A landscape with many valleys, sampled at points; each row gives a point and its height.
A ball rolls from a point to whichever of its 2 nearest points has the largest drop for the distance, and stops where none of them is lower. Distance is the straight distance between rows; heights are no part of it.
rozos height 24.6: [152 170  70 178 104 143 101 118 156 118 115 132 136 103 166 154 139 119
 150 109 118]
vorum height 56.1: [163 159 159  85  83 111 171 137 130 154  54 133 135 102 131 135 152 150
 123 138 104]
par height 7.1: [ 99 102 122 104 106 126 111 110 147 106 148  49  91 123  81 167 154 156
 111 135 138]
Vore height 39.2: [119 151 169 149 178 124 152  83  97 151 169 202 105 184 162 106 139 130
 144 119  95]
til height 70.6: [ 93 109 171 129 173 147 132 130 123 180 191 116 126 161 112 160 124 159
 130 130 100]
vipo height 23.6: [153 147 137 168 160 146 108 141 170 185 116 121 161 119 143 173 164 149
 118 127  91]
Beko height 50.4: [135  83 128 110  90 129 119 142 133 118 155 150 158  97 186 120 120 118
  92 100 128]
kam height 46.4: [125 132 116  99  69  73 170 106 130  58 137  93  84 162 111 135 133 152
 114 116 151]
rud height 49.3: [136  79  57 151 124 188  96 120 117 146 150 146 115 107 156 149  85 123
 168 114  99]
das height 43.6: [135 145 112 130  83  99 151 120 135  32 106 101  78 125 114 151 164 158
 112 110 136]
mos height 43.9: [121 102  62 158 116 104 181 129 138  44 122  76 101 115 119 110 111 132
 112  96 116]
Navig height 48.7: [113 135 130 191 185 153 106 139 163 170 182 113 175 142 141 158 129 131
 108 112 124]
dipi height 42.6: [116 100  74 177 144 188  81 121 119 141 154 133 156 106 123 117 137 149
 177 122 130]
lali height 42.1: [102 138 138 119  70 123 134 152 130 176 159  78 154 153 130 137 137 160
 114 123 145]
Vez height 50.2: [169 155 158 116 133 124 126 167 137 167  59 162 180 128 158 125  94 124
  85 142 126]
lak height 27.8: [108 145 132 146 163 124 128 106 181 121 106  56  97 108  92 186 117  87
 128 160  82]
bofiv height 59.1: [132  92 117 129 109 163  87 149 147 138 155 172 159  85 184 101 187 130
 135 103 127]
fel height 83.8: [ 88 114 164 132 169 147 134 136 128 141 155 174 150 119 129  88 143 148
 123 116 142]
vulup height 67.0: [167 142 166 136 141 109 117 159 142 126  60 106 166 158 162 128 194 178
  97 153 160]
rubi height 69.3: [160  99 108  78 120 119  61 125 139 139 119 165 131  94 150 103 156 108
 115 137 151]
Roruf height 14.5: [136 106  86 188  87 135  64 143 127  66 149 128 121 135 165 155 184 150
 117 104 152]
Bupo height 47.6: [137 136 103 138 116  93 113 118 126  21 107  80  82 118  85 151 160 119
 117 148 146]
nef height 34.3: [ 97 129 118 155  42 132 154 127 117 110 140 112 102 186 156 133 187 198
 125  94 130]
bopur height 41.3: [143 144 140 102 137  66 128 146 156 154 126  60 137 145 116 162  92 124
  61 121 135]
Gel height 43.8: [133 148 121 108  88  98 139 131 172 139 136  57 103 142 125 178 102 142
  71 110 116]
tozo height 66.7: [153 102 117  82 122 130  44 127 128 182  93 169 134 115 124 102 126 125
 163 163 167]
lup height 55.9: [146 130 107 122  93 130  83 148 147 159 128 117 144 104 139 148 169 145
 103 123 117]
zutan height 34.6: [135 119  64 171  71 164  74 127 129 139 138 124 153 132 153 117 141 148
 151 127 167]
buzi height 83.2: [160 152 117 141 155 137  84 131 117 149  64 108 141 147  77 118 135 124
 158 166 172]
gaba height 27.6: [114  92  78 190  91 144 118 157 122 107 153 107 168 127 155  91 165 172
 135  96 143]
goza height 56.9: [ 95 143 173 118 148 109 139 160 105 115 125 187 142 133 125  66  80  78
  86 117 179]
ferob height 44.7: [134 129 117 105  52 171  60 127 122 152 110 162 157 100 157  93 149 122
 157 139 172]
Nisef height 59.0: [171 142 111 124 169 115  89 145 129 155  44 180 131 144 129 136  64  79
 122 152 156]
puv height 75.5: [109  91  83 142 158 138 139 105 132  87 138  98 123  93 114 154  94  81
 126 127  89]
lomib height 13.7: [113 179 168 146 124 167 174 112 103 182 115 119 144 118  93 142 103 148
 145 128 111]
fuz height 72.1: [114 133 189 135 198 146 165 123 123 144 157 127 114 139 106 171 115 137
 144 131  69]
fiba height 45.3: [100 116 150  93  58 111 113 160 118 156 162  93 134 190 159 122 201 151
 119 122 171]
Kig height 23.5: [164 181 116 174 178 136  92 133 141 183  65 137 151 139 132 147 112 139
 159 149 133]
zoniv height 48.4: [136  91 138 110 147 107  53 167 153 137 156  94 154 143 142 132 177 136
  80 122 176]
dite height 33.7: [ 83 119 129 155 173 164 153 121 128 123 182  87 110 118 112 175  85 127
 124 129  53]
Lebep height 31.3: [135 168  80 181 142 148 171 115 139 100 122 109 133  98 110 148  87 101
 145 106 108]
ripo height 64.4: [161 171 120 162  74 130  63 148 135 118 110 134 150 138 205  96 145 111
 121 121 182]
bube height 44.0: [ 98 116 104 179 172 157 115 104 166 144 157  83 149 117 108 163 144 154
 127 117 111]
zisal height 24.4: [117 145 112 176 147 148 149 132 118 113 159 153 156 125 125  79  82  93
 134 111 145]
Rak height 49.4: [147 157 154 103 124 123 178  99 118 151 147 159  84 128 156 169 112 133
 127 108  47]
sasi height 20.3: [125  85 157  52 158  95 132 121 141 152 145 113 101 135  98 150 168 156
 124 125 113]
golu height 15.2: [ 95  67 154  98 197 107 169 103 115  88 171 128  85 126 108 124 123 103
 152 136  94]
ruro height 60.5: [ 87  69 129 144 122 169 129 164 125 133 181 165 168 111 198  90 163 124
 127  88 122]
gifa height 70.8: [125 107 117  78 123  97 148 124 144  82 137  81 108 104  91 134 100  92
 104 131 137]
zod height 37.1: [144 142 113 171 194  96 103 128 154  78 117  88 130 132 100 134 160 118
 117 136 155]
poz height 40.4: [133 125  93 134 122  85 187 113 167  58 128 105  74 120 136 144 139 137
 116  93 109]
daba height 64.2: [111 158 166 125 154 152 189 134 103 138 101 104 122 124  64 136  73  71
 133 174 120]
Leki height 44.4: [117  87  98  82  69 119 184 120  96 113 141 142 105 113 136 101  95 141
 135 113 105]
kofa height 52.4: [165 150 175 102 143 101 157 153 122 165  69 174 138 119 156 148 107 126
 100 132  86]
Zoze height 59.9: [102  72  84 136 115 170 116 139 168 137 156 111 119 106 139 165 179 170
 120 102  84]
Mebe height 52.2: [133 174 132 130  90 134 186 120 150 146 110 137 100  93 147 170 121 154
 116 105  66]
tobiz height 59.6: [161 158 109 126 142 135 132 121 136 158  39 103 115 127 100 189  98  75
 159 180 106]
nava height 58.3: [134  97  70 134  44 150 127 141  99 119 129 118 163 110 171  84 120 134
 128 102 142]
lonof height 54.8: [141 145  97 153  95 154 172 127 135 109 120 153 112  69 152 151 119 140
 137  93  61]
tufik height 71.3: [148  98 132  92 145 129 103 129 140  91 131 184 126  67 140  85 149  98
 123 123 137]
vigi height 74.9: [114  97  58 156 137 149 131  81 157  63 100  82  85 100  91 143 139 106
 172 147  81]
Votub height 58.1: [167 132 107 153 151 120  73 109 119  65 109 135 116 104  92 109 193 125
 167 155 161]
Povel height 55.7: [112 124 157  93 122 108 140 149 113 101 159 174 138 121 163  81  79  98
  94 104 143]
Fogot height 34.4: [129 156 137 142 100 107 173 124 127  92 140 135 143 133 141  69 179 156
 141 117 167]
ketup height 38.3: [100 102 144  89 120 131 189  98  89 103 156 163 120 127 101  61 118 131
 163 129 153]
lizo height 51.4: [165 174 118 154 104  99 117 126 110  52  77 109 102 126  99 148 165 109
 132 142 173]
kuper height 76.5: [104 120  88 163  99 161 147  95 146  46  88  59  87 116  82 160 147 132
 159 148 110]
Firap height 46.3: [134 145 151  98  61 132 116 146 109 134 117 155 167 113 166  81  98 104
  95 122 154]
dig height 66.9: [111 100 119 126 123 101 175  76 108 134 187 127 135 180 136 103  93 131
 121 112 150]
Dif height 69.4: [ 89 136 173 111 103 171 113 161  76 151 164 164 152 148 136 104  91 145
 117 107 110]
palo height 40.1: [119 144 164 102  90 110 146 140 124 168 140 116 152 148 135  78 142 150
 131 130 172]
veno height 19.2: [182 196 102 172 149 118 128 139 160 124  98 142 135 114 154 145 134 114
 128 116 118]
ren height 65.3: [177 154 146 136 108 115  51 169 137 140  69 140 163 145 201 109 156 123
 117 137 170]
Mebak height 31.0: [116 174 152 153 107 133 172 147 107 120 146 163 166 127 144 106  48  95
 116 112 127]
ven height 21.1: [105  38 133  86 173 123 145 109 109 102 201 143 106 118 123 111 131 140
 136 117 112]
Zube height 61.1: [105  92  94 140  63 110 164 149 131 121 153  96 131 149 180 128 144 160
 103  96 133]
Zanu height 55.8: [144 147 129 195 201 136  68 130 166 167 129 136 173 147 141 136 118 108
 130 131 146]
Fifem height 79.2: [104 148 134 149 146 125 173 107 149 125 134  80 120 122  71 136 117 132
 144 134 117]
motu height 55.4: [146  73  59 160 101 142 137 137  89 113 131 128 142  82 146  81 108 125
 132  97 119]
bul height 75.9: [159 159 116 128 107 132  61 114 131 142  71  85 105 138 101 175 141 159
 158 168 131]
lofup height 54.1: [104 119 139 100 155 187 145 147  71  82 167 157 106 127 100 110  65 102
 134 151  87]
sene height 53.2: [134 131 106 130  69 120  76 144 137 125 138  89 135 146 117 166 150 162
  97 133 148]
ranal height 55.0: [161 209 139 162 114  80 170 139 148 118  83  94 125 141 129 154 147 153
 100 116 125]
dut height 20.2: [105 119 123 149 139 109 181  66 144 137 163 148  81 176 153 167 123 146
 124 106  85]
zizu height 31.4: [107 116 101 156  78 154  80 155 120 125 157  95 175 146 164  87 159 134
 119 124 168]
fim height 58.5: [106 137 145 111 140 142 104 133 104 130 120 189 153 105 109  76  89  80
 117 135 164]
puvop height 79.1: [157  89 134 109 186 125  82 151 143 144  42 207 173 137 170 116 112 124
 126 150 156]
vin height 50.5: [129 107 121  94 117 113 198  92 135 111 145 141  56 112 138 161 116 129
 135 107  56]
deg height 41.7: [127 153 162 114  75 127 108 149 135 147 100 109 152 140 152 115 186 163
 121 141 162]
soraf height 73.2: [122 144 132 102 129 107 165 120 158  90  89  57  77 125  70 153 148 123
 122 143 120]
tik height 6.4: [ 94 104 150 110 191 145 159 123 120  87 149 112 114 107  76 116 107  83
 149 147 121]
Duk height 15.4: [111 105 140 104 182 147 110 120 121 140 129 108 136  97  67 116 126  92
 149 159 131]
Lun height 53.6: [176 214 122 144  98  94 149 148 122  93  71 103 121 133 105 119 144 111
 117 146 149]
Mopon height 25.3: [103 153 197 119 155 153 156 113 102 178 124 181 114 153 126 133 141 172
 160 132  91]
Nav height 81.9: [133 146 140 136 161 123 115 126 123 160  98  78 167 146  65 103 105 125
 115 163 177]
gop height 19.3: [ 89 141 167 124 143 156 172  91  95 162 161 142 120 145  98 127 107 147
 168 139 105]
meka height 37.7: [131 130 115 174 167 152 134 113 148 118 140 160 149  82 144 123 138 128
 135 117 114]
pifu height 68.9: [161 128 102  97 135  86  89 136 147  97 117  91 119 116 110 131 111  80
 101 133 148]
senub height 25.1: [180 172 129 160 168 101 148 149 160 103  94 140 134 104 127 107 146  98
 119 119 156]
nizot height 63.0: [172 152  65 152 122 108  94 124 140  75 105 134 107 102 138 133 124  86
 153 135 163]
fekan height 37.8: [111 172 120 177  55 107 172 122 112  62 124 123 107 152 140 120 167 184
 142  95 141]
mim height 38.8: [ 78  86 124 166 181 172 143  97 160 113 147  73 118 116  98 160 124 123
 138 137  83]
pogi height 82.0: [118  89 160 122 202 104  97 156 144 140 128 131 160 128 102  91 123 115
  81 135 173]
kati height 58.6: [143 116 152  76 130 115 126 137 127 125  76 118 135 126  77 100 181 167
 136 166 156]
lili height 37.0: [122 128 137 133 128  99 152 146 131 119 176 103 155 149 135 102  93 111
  92 112 152]
Talem height 35.8: [116 115 147 112 193 113 155 120 152 109  97  79 107 116  71 161 123  64
 137 176 102]
lafad height 38.4: [128 171 161 129 121  88 171 131 137 171 126  87 134 143 110 148  73 117
  99 121 130]
divo height 48.8: [121 109 113 151 121 100  81 143 142  78 158  67 112 156 109 169 150 172
  80 115 147]
moba height 50.0: [ 86 106  92 122  91 100 174  94 126 102 148  83  94 173  99 121 108 178
 121 118 135]
povop height 43.3: [128 157 140 138 163 151 136 122 125 120 145 148 129  90 120 137 109  87
 145 138 102]
Gupa height 39.6: [124 147 114 153 125  67 181 125 147  78 160  98 132 169 147  91 122 126
 106  94 161]
gubo height 30.1: [140 148 125 136 187  84 164 128 161  87 127 118 111 122 100 102 154 101
 121 118 165]
tal height 30.8: [146 114 164 109 164  61 140 138 155 146 127 102 121 162 130 116 146 148
  88 125 158]
Daf height 35.0: [109 123 120 100 112  80 160  63 119 143 149 124  84 171 118 115 149 149
 131 119 128]
didil height 53.8: [134  55  57 141 112 157  81 140 124 151 173 133 149  90 158 151 115 115
 125 110 103]
derak height 80.9: [128 105 160 107 171 114  83 154 136 148 103 104 156 150 102  84 154 153
  99 155 196]
rafi height 77.3: [141 170 114 169  67 129  37 128 113 117  93 111 110 148 117 196 161 174
 144 150 148]
tapab height 75.0: [124 103  84 145 139 140  57 117 143 151 166  91 147 127 104 127 121 125
 137 156 145]
naf height 15.1: [100  83 144  83 135 135 129 101 152 149 139  82  93 107  89 168 156 152
 132 129  93]
sut height 44.3: [ 82 109 145 100  74 128 141 130 151 200 164  89 129 192 148 144 174 157
 118 111 142]
piv height 65.6: [ 96 106  92 129 100 174 167  99 148 113 119 102 108  82 101 153 127 166
 146 122  88]
Tesi height 58.4: [142 132  94 135 161 105  88 125 135  96 119 149 129 117 110  93 115  71
 144 135 182]
vepo height 62.1: [122 158 130 120 149 150 138 115 126 152  90  98 137 109  82 172  89  82
 155 161 107]
losof height 47.1: [150 171 122 121 116 136 156 127 124 130  96 145 136  80 105 127 106 103
 136 132 128]
sug height 75.4: [133  99 134 119 200 139  42 158 124 170  60 209 149 149 145 150  76 121
 151 155 145]
Vif height 30.9: [149 135  76 208 141 146 121 131 150 114 156 154 155 101 197 132 130 116
 131  91 101]
somi height 46.1: [148 157 172 135 153 114 181 123 109 149 177 173 102 162 170 155 101 129
 121 105  78]
lamu height 49.0: [109 122 118 100 103 173  97 110 101 151 118 124 143  81  82 130  78 110
 150 162 120]
pid height 29.6: [134 178 160 185 103 118 147 142 147 120 122 121 157 139 191 116 189 157
 124  97 153]
zifo height 68.3: [ 98 108 148  90  98 159 137 157  72 149 181 144 141 137 126 138  49 120
 125 124 104]
Desu height 15.3: [129 175 148 131  97 142 119 145 105 177  77 116 183 144 109 108 119 145
 121 155 169]
boz height 44.9: [156 162 141  94  62  90 148 145 130 120 103 129 139 111 150  88 125 121
 102 112 147]
pumu height 71.8: [144 121  65 149 125 119  52 119 143 102 152 100 106 131 138 136 134 134
 155 136 162]
nune height 73.7: [100 155 153 177 141 119 186 112 118 135 171 169 145 167 167  90 106 142
 147  96 132]
siked height 60.6: [121 119 139 135 150 122  84 138 135 120  98 188 154 108 141  43 138  89
 119 127 189]
Zaf height 72.7: [134 106  64 127 137 140  99  93 156  86 106  89  91  88 121 160 113  74
 156 146 105]
pega height 64.5: [ 97 100  97 146  98 105 165  84 135 164 185  96 120 190 154 136 126 157
 107 100 131]
tup height 56.0: [123 133 155  69 151 151 136 165  97  73 172 181  83 118 126 121  97  99
 116 136  71]
lik height 36.3: [111 135 109 166 103 153 177 143  85 124 142 136 153 116 147 119  55 115
 130 109  96]
tulaz height 41.4: [121 121 105 108  82 134 186 118 112  87 132 123 122 110 105  80 115 133
 140 126 144]
Kamas height 34.9: [138 156 144 130  90 106 172 123 114 152 153 124 147 133 154 135  55  95
  98 101 114]
Dode height 15.7: [ 86  86 105 108 111 139 119 134 140  91 169  78 100 151  86 149 187 195
 116 130 149]
revab height 18.5: [156 164 150 100 111 115 160 141 118 149  48 127 167 150  96  84 107 121
 117 149 165]
did height 28.3: [102 133 136 166 169 117 187  95 146 126 161 111  95 140 135 185  79 128
 124 109  62]
Gazo height 56.6: [149 181 164 129  94  97 169 114 159 166 106 118 114 147 158 143 149 157
 113 107 116]
vinip height 21.3: [113  90 173  65 150 129 116 126 109 147 130 117 127 114  81 125 101 111
 108 163 113]
Suf height 25.7: [ 86  57 118 106 131 142 150 120 124 132 184 112 126 118 108 114 152 157
 126 121 134]
tek height 67.8: [112  74  61 129  85 173 122 105 135  84 111  88  92 101 108 140 154 174
 136 124  88]
Fuga height 57.4: [160 112 159  38 122  70 159 135 135 143  75 121 112 129  97 110 159 159
 111 156 153]
gule height 31.9: [114 148 153 175  76 121 155 130 138 110 161 124 123 176 193 127 202 197
 124  85 144]
nik height 47.0: [141 123 190  95 209  88 154 151 130 137 128 132 108 147 116 150  89  94
  86 130 112]
gofed height 67.3: [163 101 121  63 106 135  60 129 120 177 102 151 121 101 123 167  73 101
 128 152 124]
dag height 84.3: [148 179  92 152 126 134 100 115 116 119  92 133 132 120  91 106 127 114
 193 166 182]
vor height 29.9: [122 119 156  78 150 104 201 106  98 110 137 155  71 141 107 115  87  72
 144 133 118]
gasad height 66.4: [152 112 129 112 188 119  68 157 125 137  92 202 101 124 132 145  51  55
 136 150 139]
Katab height 46.5: [107 119 130 145 142 176  95 128 120 181 152 127 170 114 102 131 145 146
 144 134 128]
zat height 59.8: [141  95 157  85 162 125 117 118 132 141 111 137 135  81  97 115 193 157
 129 141 127]
Fopib height 64.3: [153  92 120 101 136 149  53 129 143 187 105 152 140 104 130 152 144 144
 152 151 120]
fola height 36.2: [126 111 158  89 142  84 145  73  92 160 169 178 104 185 148 131 141 114
 106 131 110]
nofa height 61.8: [145  97 145  99 173 152  69 131 133 173  83 174 157  94 120 131 189 157
 141 158 115]
Veri height 59.5: [164 125 120 157  86  88  24 154 115 100 135 123 133 162 173 138 141 113
 144 141 196]
zur height 51.6: [ 97 133 134 104 130 182 120 129  75 119 134 121 134 116  79 135  58  90
 146 159  83]
nukuz height 34.2: [119 128 158 110 136  59 146 115 146 147 170 110 128 176 145 104 112 117
  82 124 169]
nide height 60.7: [145 114 139  87 152 168  60 130 101 135 115 176  99  96 105 150  91  91
 172 164  94]
Bod height 41.0: [ 96 118 177  92 137 110 138 105  70 149 172 192 107 195 132 106  96 126
 121 126 113]
maz height 59.7: [121  83  87 115  44 124 127 152 117  97 149 103 139 113 142 111 137 157
  93  97 141]
zef height 26.0: [128 108 178  88 164  94 147 130 129 179 117 141 134 158 120 129 146 152
 117 134 131]
tid height 41.1: [132 147  92 163  51 127 164 126 145  82 114 111 113 113 142 123 160 186
 132  96 102]
Kofir height 42.3: [150 126 164  98 195 119 149 144 132 137  93 109 114 125  93 184  86  72
 111 160  87]
zamus height 55.6: [147 117 115 135 106 111  19 151 127 164 122 125 133 166 165 112 150 140
 165 138 201]
sigi height 45.9: [124 118 129  79  83 106 157 120 140 167 149  94 122 133 138 172  90 135
  89 108  99]
fuv height 38.5: [135 114 154  98 129  62 134  87 145 163 164 148 112 189 174 136 148 109
  80 116 138]
faliz height 31.1: [152 158 118 155 138 151  80 127 139 171  97 158 151 119 143 113 100 100
 148 137 139]
Tibi height 72.0: [126 138 107  98 129  89 179 126 145  63  97  83  85 100  86 133 135  68
 133 148 142]
pomif height 71.9: [ 96 172 180 179 168 148 152 146 101 143 170 170 170 150 134  93  83 127
 139 106 125]
sikes height 22.2: [126 193 149 191 112 141 140 152 129 160 111 108 187 143 158  89 102 128
 112 109 153]
bef height 83.0: [100 101 176 126 218 134 113 136 127 126 163 146 141 119 100 103 123 116
 119 131 147]
gamil height 50.3: [128 140 173 108 208  81 162 121 130 138 158 127  87 166 141 169  93 117
 109 116  77]
nak height 65.9: [135 183 168 112 135 144 164 155  84 146  91 153 131 129  97 143  57  84
 119 148 106]
forib height 30.7: [ 76 100 127 128 139 126 154  95 139 149 171 104 119 166 121 129 177 181
 143 114 131]
fogoz height 53.4: [160 146 101 123 162 115  95 138 132 134  54 169 128 124 115  94 110  72
 158 159 191]
bagek height 25.2: [141 168 150 101 134  91 233 109 125 113 111 177  77 122 129 118 111  72
 141 128 117]
tev height 50.1: [165 163 102 126 134 141 122 125 127 125  64 182 107  85 118 113 120  70
 163 146 154]
midid height 17.9: [179 148 128 157 153 139  99 139 154 188  54 137 174 137 152 163 159 160
 141 140 128]
Tolu height 47.9: [135 151 145  98  86 141  88 157 115 181  69 153 159 130 159 107 106 103
  95 145 144]
dimum height 43.4: [144 103  78 164 120 166 138 125  95 121 138 149 134  96 143 134  71 116
 147 114  66]
moz height 46.6: [119 126 138 103  80  83 139 110 132 149 164 125 110 200 174 123 206 150
 118 115 156]
neki height 25.5: [128 130 169  91 139 141 112 140 117 186  97 133 150 105  97 132 121 138
 125 152 105]
rora height 32.0: [125 134 174 115 170 131 168  81 108 131 159 183  88 146 142 136 154 149
 165 130  94]
gopa height 57.9: [147 107 146  81 141 162 101 147  95 103 145 171 116  80 118 139  97  95
 133 147  71]
pavo height 48.1: [138 102 122 100  86 123 140 143 116 129 160 130 139  95 142 146  91 117
  89 100  90]
suko height 70.2: [124  82  46 127  94 146  89  94 150  98 134  89 111  89 121 152 136 124
 155 140 110]
fipun height 46.7: [122  87 128 114  95 130 186 119  90 105 165 189 122 125 163  80  96 134
 148 107 107]
Vaz height 47.8: [119 131 146 137 150 135 194 129 106  97 157 182 122  98 139 109 113 126
 148 105  99]
vonut height 79.5: [128 106 139 121 162 112  79 143 132 117 121  76 135 145  76 118 192 154
 129 157 184]
rin height 56.7: [184 132 113  88 167 132 133 141 141 154  26 127 143 125 110 184 116 108
 126 178 110]
Nosi height 29.7: [142 143 163 148 159 125 157 128 162 150 129 135 120 115 136 159 152 153
 114 113  88]
Mozo height 46.2: [135 105 183  61 146 130 128 144 117 160 149 167 104 113 129 170 126 140
 116 131  62]
rufe height 28.2: [120 117 116 131 115 112 164  29 126 160 154 157 105 187 150 139 163 137
 104 114 106]
dil height 43.5: [144 159 115 125  33 129 153 134 129 105 119 132 142 117 167 118 160 147
 112 100 141]
rarol height 64.1: [169 112 131  86 164 146  67 125 115 173  68 163 121 103 115 177  87  98
 150 170  92]
num height 78.1: [137 179 134 175  56 140  67 160 116 140 107 105 143 147 161 163 192 164
 139 132 148]
dasiz height 43.2: [141 130 158  96  72 146  64 159 128 173  75 138 165 115 162  87 181 131
 136 154 163]
sifem height 20.0: [139 185 138 132 140  93 230 110 148 115 101 136  74 126 120 160 134 113
 140 111 102]
Bifes height 49.7: [129  71  33 176 110 127 137 133 110  89 115  78 118 101 123 111 109 120
 125 119 113]
nov height 70.4: [ 81 148 162 170 113 180 139 140  95 161 162 145 182 135 131  91  97 133
 142 119 125]
Febo height 53.0: [ 95 119 170 105 169 178  85 148  89 124 140 184 131 121 109  98 113 126
 123 147 105]
laton height 37.6: [115 158 152 122 118 106 174 103 118 144 123 142 121 153 121  93 137 145
 141 115 147]
vute height 80.5: [123 167 156 153 182 109 155 125 149 158 104  82 148 153  83 136 115 156
 132 137 145]
karo height 31.7: [112 123 110 184  94 133 175 130 127  96 159 129 138 149 160  75 168 168
 147  85 147]
tuve height 55.5: [ 93 149 152 105 170 171  51 196  88 126 120 197 130 146 114 101  95 133
  98 153  87]
Nemag height 69.5: [ 79  87 147 120 132 161 144 137  80 161 219 127 131 168 130 147  82 147
 128 130  94]
Dom height 53.1: [137 108  89 149 110 115  90 121 105  53 126  93 125 115  93 119 163 137
 139 140 160]
nufa height 38.7: [109 110  72 208 111 183  95 128 126 131 153 149 177 116 175  91 136 131
 163 123 145]
sab height 44.2: [115  96 118 137 134 103 103 148 167 106 184  95 133 129 132 139 159 141
  95 113 146]
rumob height 64.8: [175 132 101 127 125  79  45 142 124 102 111 106 122 140 130 133 122 112
 110 147 184]
Vap height 26.2: [145 189 145 202 137 135 111 150 169 155 124 118 168 132 198 111 143 123
 112 106 150]
Tova height 53.3: [133 111 155 121 117 136  91 152 124 131 152 168 152  98 157 120  80  84
  87 125 127]
nute height 57.3: [109  59  79 131  98 144 122 154 146 142 175 109 145 119 165 167 126 145
  92  90  98]
kuluz height 34.7: [ 85 109 110 152  91 145 162 125 147 145 169 110 122 186 142 134 197 217
 150  92 131]
puf height 62.7: [150 159 111 149 114 127  63 128 141 127 105 170 147 126 168  63 134  93
 129 133 195]
lal height 61.0: [135 144 118 144 134 121 106 128 144  97 105 146 149 100 115  86 191 131
 143 138 153]
tiz height 18.2: [132 190 177 163 111 144 166 135 130 181  96 122 179 144 112 113  94 145
 137 130 142]
vopam height 77.5: [117  91  98 137 154 148  63 121 138 128 162  86 133 122  98 137 193 160
 124 135 154]
muf height 38.6: [135 121  97 148 111 153  57 126 128 158 147 153 141 114 162 120 104 120
 175 142 162]
nive height 41.2: [115  81 153 100 145 104 158 114 104 134 199 167 113 166 180 119 118 114
 102  95 103]
bimaz height 52.5: [135 103 122 119 114 134  20 165 134 148 140 115 148 155 160 149 196 139
 134 137 178]
tevan height 37.4: [145 149 140 148 151  91 165 112 178  86 120 120  68 122 126 142 167 159
 111 105 114]
ravu height 71.4: [139  88 148  99 205 134  50 150 115 151  94 188 129 119 116 130  93  94
 116 151 123]
Patu height 40.0: [118 106 116 138 151 108 162 130 151 115 178 120 139 119 137 126 118 138
 101  96 122]
galet height 44.1: [113 107 184  65 152 131 134 140  90 144 169 177  89 159 126 130 110 130
 128 141  80]
bizu height 77.8: [117 125  90 143 124 146 141 107 134  91 134  66 116 115 103 127 112 126
 132 138 124]
babo height 54.6: [170 134 155  65 150 113 175 141 135 142  38 139 130 101 118 159 128 122
 122 151  99]
korog height 64.0: [106 136 105 142 114 181 135  90 121 128 127 119 137  81  95 136 135 153
 177 135 117]
Seno height 74.5: [145 155 125 121 120 117 102 116 140  98  76  59  99 123  63 167 157 148
 130 154 131]
Zeg height 34.1: [144 162 161 139 162  98 190 109 177 143  91 118  90 137 121 153 186 160
 137 121  98]
Vun height 34.5: [121 109 126  87 123  94 211  63 103  94 134 151  84 135 112  81 116 108
 151 136 138]
kado height 62.5: [115 138 107 153 117 156 126 118 130 107 129 104 141 106 105 112 191 157
 140 123 138]
lat height 67.4: [118 163 166  91 111 150 147 164  73 126 143 153 112 144 111 124  36 109
 110 137  90]
zan height 85.2: [124 169  99 141 114 162 139  99 119  99  95 103 120  88  59  95 151 117
 185 161 149]
gibub height 62.6: [ 89  97 129 127  89 124 160 106 112 180 198 142 137 189 179 131 135 140
 129  86 120]
rotid height 50.7: [106 141 168 143 174 169 136 151  86  89 161 195 127 111 116  85 107 125
 144 120  93]
tade height 22.5: [104  92  91 197  75 135 107 170  95  68 146 101 137 157 168 126 171 172
 114  79 154]
geri height 20.8: [103 124 163 105 157 142 135 107 153 137 119  77  95  99 100 197 123 120
 129 144  63]
nurav height 25.4: [125 185  98 180 139 130 223 104 157 104 112 126 102 120 126 133 119 129
 153  96 103]
pufiv height 67.7: [154 126  52 148 117 104  79 116 135  90 139 106  84 123 136 151  77 108
 182 125 164]
ruvi height 57.6: [151 110  95 129  71 148  62 143 131 139 135 143 141 103 180 132 200 138
 133 109 141]
Ruru height 66.3: [198 164 137 134 119 106 104 156 140 116  31 136 160 149 171 132 162 138
 117 146 156]
pekeb height 43.7: [145 156 100 171 192 134 124 112 150 125 101 112 121 130  91 154  95  61
 138 161 147]
mebup height 46.9: [129 132 115 105  84 176  88 109  98 153 109 174 148  92 118  98 101 112
 165 147 135]
Sop height 36.8: [130 179  72 177 146 139 140 115 162  91 109  79 108 122  99 161 104  77
 149 147 137]
pov height 48.2: [127  99 164  62 141 123 154 109 114 110 165 151  81  96 142 158 127 134
 125 115  69]
Mis height 61.6: [ 86  79 148 132 101 154 151 141 113 164 195 143 169 146 175 104 136 150
 124  93 124]
Tib height 15.5: [103 123 129 140 179 144 157 119 109  86 161 130 147 113  80  76  91  77
 134 129 164]
Tati height 48.6: [102  97 159 111 133 173  82 163 128 210 150 138 175 134 122 146 168 153
 119 134 132]
Nusig height 49.8: [134 143 170 126 181 118 184 134 115  94 166 180  91 147 139 131 106 100
 129 112  88]
Kazul height 56.8: [159 129 170  61  90  97 163 149 134 161  65 138 157 147 138 112 161 171
 115 154 152]

For each start below, name the point where the ball stops.
bul -> naf
dag -> das
pega -> naf
ripo -> Mebak
kofa -> lomib
pogi -> veno
kuper -> das
tufik -> Mebak

Call two points neighbours if one is among the 2 nearest of the other. Go from one point of each pair to the other, from neighbour to neighbour, staying as low as possible. Name the highest point that can't be avoided.
Desu and tik -> kuluz
Desu and lomib -> tiz
tik and fola -> fuv
sifem and somi -> Nusig
midid and das -> moba
midid and Roruf -> muf
dut and Roruf -> laton
